Each scene shows the same named points in several views. A view is turned or mirrored, and shifted as a whole, has a little noise and may leave points out.

Scene 1
View 1
(248): [ 12  17  14 -22   8   3  21   4  -2 -14  -2  13   6  10  -1  -2 -14  -5
  -1  -1   8  22  15 -12  15  19  24]
(43): [-15  -3  -1 -13  -5  13  12  -6  12 -11  -5   2   0  -5   8 -14  -4  -2
  -2   2 -20  -4 -10 -22  -4  -6  -1]
(27): [  2   9   8 -11  17  14  12  -2   6   0  -3   9   7   0   0  -5  -2   1
   6  -2  -8  11  -7 -12   0   8   3]
(140): [ -1   3  16 -20  -9  -4  14  -1   1 -27  -2   1  -4   6  11  -8 -14  -4
  -9 -11  -1  11   5 -13   5  13  18]
(179): [ 10  14   0 -11  14  12  15   4   3  12  -2  19   8   3  -5  -1  -4   0
   1  10   1  16   8 -15   2   8  12]
(232): [  5 -13  -8   5 -15 -12 -13   3  -2  12   3   7  -6   6   7   2   2   6
 -33   3   5   5  12 -17 -21  -2   9]
(55): [ -5  -5   1  -3   2  10   4  -5  10   4  -2   1  -1  -4   3  -8  -1   4
   0   0 -18   4 -15 -14 -16   0  -7]
(21): [  6   7  21  -5  25   7   1  -6  -2  -5   1   0   9   6   7   0   2   4
   3 -18   3  18 -12  -4  -6  15  -2]
(262): [ -4   2  16  -3  24   9  -4  -9  -4  -7   3  -1  10   3  15  -5   9   2
  -3 -18  -1   6 -16 -11  -7   2  -4]
(106): [  1   4  10  -7  14   0  -1  -3  -7  -8   3   8   8   9  12  -2   4  -1
 -15 -12  10   8   4 -13   0   6  11]
(149): [  7  15  13 -19  14   6  15   2  -3 -12  -1  12   8   9   4  -3  -8  -4
  -3  -4   8  18  10 -12  12  14  21]
(81): [  4  10  24  -8  28   6   3  -8  -6 -11   3   2  10   8  10  -3   2   1
   2 -20   5  16 -10  -5   1  14   4]
(144): [  4  -8  -5  -4 -18  -1   7   3  11   9  -3   4 -10  -1  -2  -4 -10   6
 -10   8 -13  10   3 -14 -17   4   4]
(150): [ -8  -3   9 -10   0   8   7  -7  10 -13  -3  -4  -1  -3   8 -10  -5   2
   2  -8 -18   5 -16 -12  -9   4  -5]
(98): [  3   0  10   5  29   4 -13  -8  -8   7   6   4  12   8  12   1  16   5
 -11 -16   7   7 -10  -8 -13   1  -5]
(151): [ -6   5  10 -19   0   7  16  -5   6 -18  -4   2   1   0   7 -10  -7  -4
   1  -4 -10   7  -4 -16   3   7   7]
(87): [ -3  -6   0  -3  -5  14   9  -4  19   8  -8  -3  -6 -10  -6  -7  -8   7
  10   3 -29   9 -19 -12 -22   4 -13]
View 2
(248): [ -9 -12  -1  18  -5   4 -17  17 -12   9 -24  -2   0 -27 -13   5  14  -3
  -3  -5 -16   3   2 -15   5  -5 -14]
(140): [  2 -15   7  12  -2   8  -9  11  -5  12  -2 -14  -2 -26  -5   2  17   3
  -9  10  -6  -5   1 -28   1  -7 -10]
(55): [ 13  21  12   6   8   0  11  11  -9  -1   3   0  -7  -6  13  -3   4  -2
  -2  11  12   4 -14 -11 -10  -7   8]
(98): [ 14  15  16  11 -15   7   8  -1  -8 -13   5 -10 -21  -8   4  -2 -12 -16
  -4  -1  -5  -2   5  17   4  -5  11]
(87): [  7  27  11   0  16  -4  10  11 -17   0  -1   4  -6  -3  20   1   5   3
   1  14  16  14 -21 -23 -17 -11   9]
(81): [  0   3  10  11 -11  -4  -2  -2 -15  -5  -7 -11 -21  -6  -9   5  -1  -7
   2   1 -11   3  15  -2   7 -13  -3]
(179): [ -1  12   2  14   1   3  -4  20 -13   2 -23  10   1 -20   4   2   5  -6
  -2  -7  -4   9 -14  -4  -4  -2  -1]
(27): [  3  15   5  11   1  -7   0  13 -13  -2 -16   3  -8  -7  -3   0   7  -5
   5   3   0   6  -5  -7  -2  -9  -3]
(106): [  9   4  10  14 -11   4   0   9  -4  -3  -5  -7 -10 -16  -3  -2   1 -11
  -4  -1  -8  -4   3   5   5  -3   0]
(232): [ 17   3  17  12  -6  32   4  14   2   1  11  -6   2 -38  23  -1  -5 -13
 -20  -2  -2  -3 -23   2  -8  10  13]
(149): [ -5  -8   2  18  -9   2 -13  13 -10   5 -20  -4  -4 -23 -13   4  12  -5
  -2  -4 -14   0   5  -8   8  -6 -12]
(150): [ 10  10  10   3   6  -4   6   6  -9   3   6  -9 -10  -5   7  -2   8   2
  -1  17   9   1  -5 -22  -6 -11   0]
(151): [  5   1   5  10   4  -3  -2  13  -6   7  -6  -6  -4 -13  -3   0  15   4
   0  11   2  -2   0 -21  -1  -9  -8]
(21): [  2   9  13   7  -8   1  -2  -5 -20  -6   1 -13 -25  -4   0   7  -5  -8
  -1   6  -6   9   9  -4   0 -13   4]
(262): [ 11  10  14   9 -10  -4   8  -2  -8  -8   5 -12 -21  -2  -2  -1  -2  -8
   1   7  -1  -4   9   3   4 -10   2]
(144): [  8  12  10   7   8  16   1  18  -9   6  -2   1   4 -27  21   1   5   0
 -12   5   5   7 -26 -17 -14   0   9]
View 3
(98): [ -5  16  25   6   4   1   2  12  -7  -5 -17  -8 -11   2   0   7  17   7
   3   9   1  10   3   0 -15  -3  10]
(55): [  0   1  -3   8 -10  -9  -5  10   7  -1   2  -8  -1 -13 -11  -5   6  -9
 -11   7   0   2  -7   3   3  -8   4]
(179): [  8   2   1   5  -1   0  -9   1  -1   8 -12 -19  11  10  13   4   2  15
 -21  -3 -11   4  -4  17   9   9   1]
(232): [-15  -2  16   4  14   0  25   4   5 -12  -4 -25  15  -4 -24  -3  17   6
 -23  -5 -18  14  -6   6  -6 -14  -4]
(106): [  1  20  16   1   8  -2  -3   9  -7  -2 -11 -13   0   4   7   4  13   9
 -14   2  -4  13  -9   6  -2   0   8]
(144): [ -5  -7  -2   9  -5  -7   2   3  13  -1   4 -22  15  -7 -17  -9   4   2
 -23  -4  -8   6 -10  12  13 -12  -6]
(43): [  8  12  -8   0  -2 -12  -7  11   0  -3   4  -6   0 -15  -6  -4   5 -11
 -21   6  -4   7 -17   2   7  -2  11]
(140): [  1  28   9  -3   9 -11 -15   5   0  -2   5 -21  14  -1   3 -11  13   9
 -30 -11   7  24 -28  12  22 -13   3]
(151): [  7  21   0   0  -1 -11 -18   7  -1   2   2 -12   5  -7   4  -8   8   1
 -22  -3   4  13 -22   9  17  -6   7]
(21): [ -2  22  22   7  -5  -4 -19   7  -2   3 -11 -11  -6   4  11  -2  15  11
   0   3  14  11  -5   6   4  -5   8]
(248): [  8  22  10  -1   8  -3 -20   0  -4   8  -8 -25  18  14  21  -2   8  23
 -29 -13   1  18 -18  21  23   2   0]
(149): [  8  23  12  -2   7  -3 -18   3  -8   6 -10 -20  12  13  21   0   9  20
 -23  -8   1  17 -16  17  16   2   5]
(27): [  8  10   1   5  -9  -5 -19   6   0   6  -7 -11   1   1   9   0   4   6
 -12   4   2   4  -8   9   9   3   5]
(87): [  1  -8 -10  15 -23 -13 -14   6  15   3   6 -10  -1 -16 -14 -10   2 -10
  -8   7   5  -4  -5   6  12 -11   0]
(262): [  0  25  18   3   0  -6 -10  13  -6  -3  -9  -4 -12  -4   4   2  15   2
  -1   8   9  11  -7  -1  -4  -5  14]
View 4
(140): [  2  14  -9 -14   3  -8   3 -21  21  15   6  11  -2  11  -5  -1 -19  -9
 -23  21  11   1   6  -5 -11 -12  24]
(149): [ 12   8  -2 -29   2   2   7 -30   7   4   2   7  -1   1  -1   4 -24 -19
  -4  10   5  -2   1   3  -4  -9  24]
(98): [  1  12   8   5  10  17   0 -21   2   0  -9  11  -2  -4 -22   4 -27   7
  -3 -25   4 -17   3 -11  14   8  16]
(21): [ -1   1   1  -9   5   0   2 -17  -2  -3 -12   6  -2  -1 -17  -5 -25   0
  -2  -2   8  -7   0  -4   5   7  11]
(87): [ -9   6  -2  14   6  -3  -6  -9  26  -7   0   0  -3 -17 -13 -12   1  12
 -21   6   1 -24 -19   1 -16  -5 -14]
(81): [  2  -2   0 -19   8   3   7 -21  -3  -2 -10   8  -3   8 -21  -4 -29  -4
   5   3  16  -1   3  -4   6  14  16]
(151): [  2   7  -6 -10   7   1   3 -21  23   4   9   9  -5   4 -10  -3 -13  -4
 -16  17  11  -7  -5  -3 -13  -3  10]
(43): [ -1  11  -5   4  14  10   1 -20  34   5  17  11  -5   1 -17  -1  -2   4
 -23  14  12 -18 -10  -4 -16   1   1]
(106): [  5  12   2  -8   7  14   4 -25   8   3   1  10  -2   1 -13   6 -22  -3
  -7  -9   5 -11   1  -6   3   0  22]
(248): [ 13   7  -5 -34   0  -2   8 -31   9   3   2   3   1   1   6   4 -21 -22
  -6  15   3   1  -1   5  -9 -16  26]
(150): [ -6   6  -4   5   9  -2  -1 -14  22   4   4   8  -5   1 -19  -8 -10   8
 -19  12  11 -15  -6  -6 -11   3   2]
(55): [ -4  10   0  12   9   7  -4 -15  24  -1   3   7  -3  -8 -14  -5  -6  10
 -17   0   3 -23 -12  -5 -10  -1  -2]
(144): [ -1  20  -3  10  -1  -3  -8 -16  27   4   4   3   1 -14   2   1  -6   2
 -30   1  -9 -19 -10  -3 -14 -24   7]
(27): [  5   3   1 -12   8   7   3 -23  12  -6   1   3  -3  -7  -9  -3 -12  -4
  -4   4   5 -14 -11   3  -7   0   4]

In a view up to two points have been moved. Name them for each view, in the order of its rows, or write -.
view 1 -> (106)
view 2 -> (179), (21)
view 3 -> (43)
view 4 -> (81)
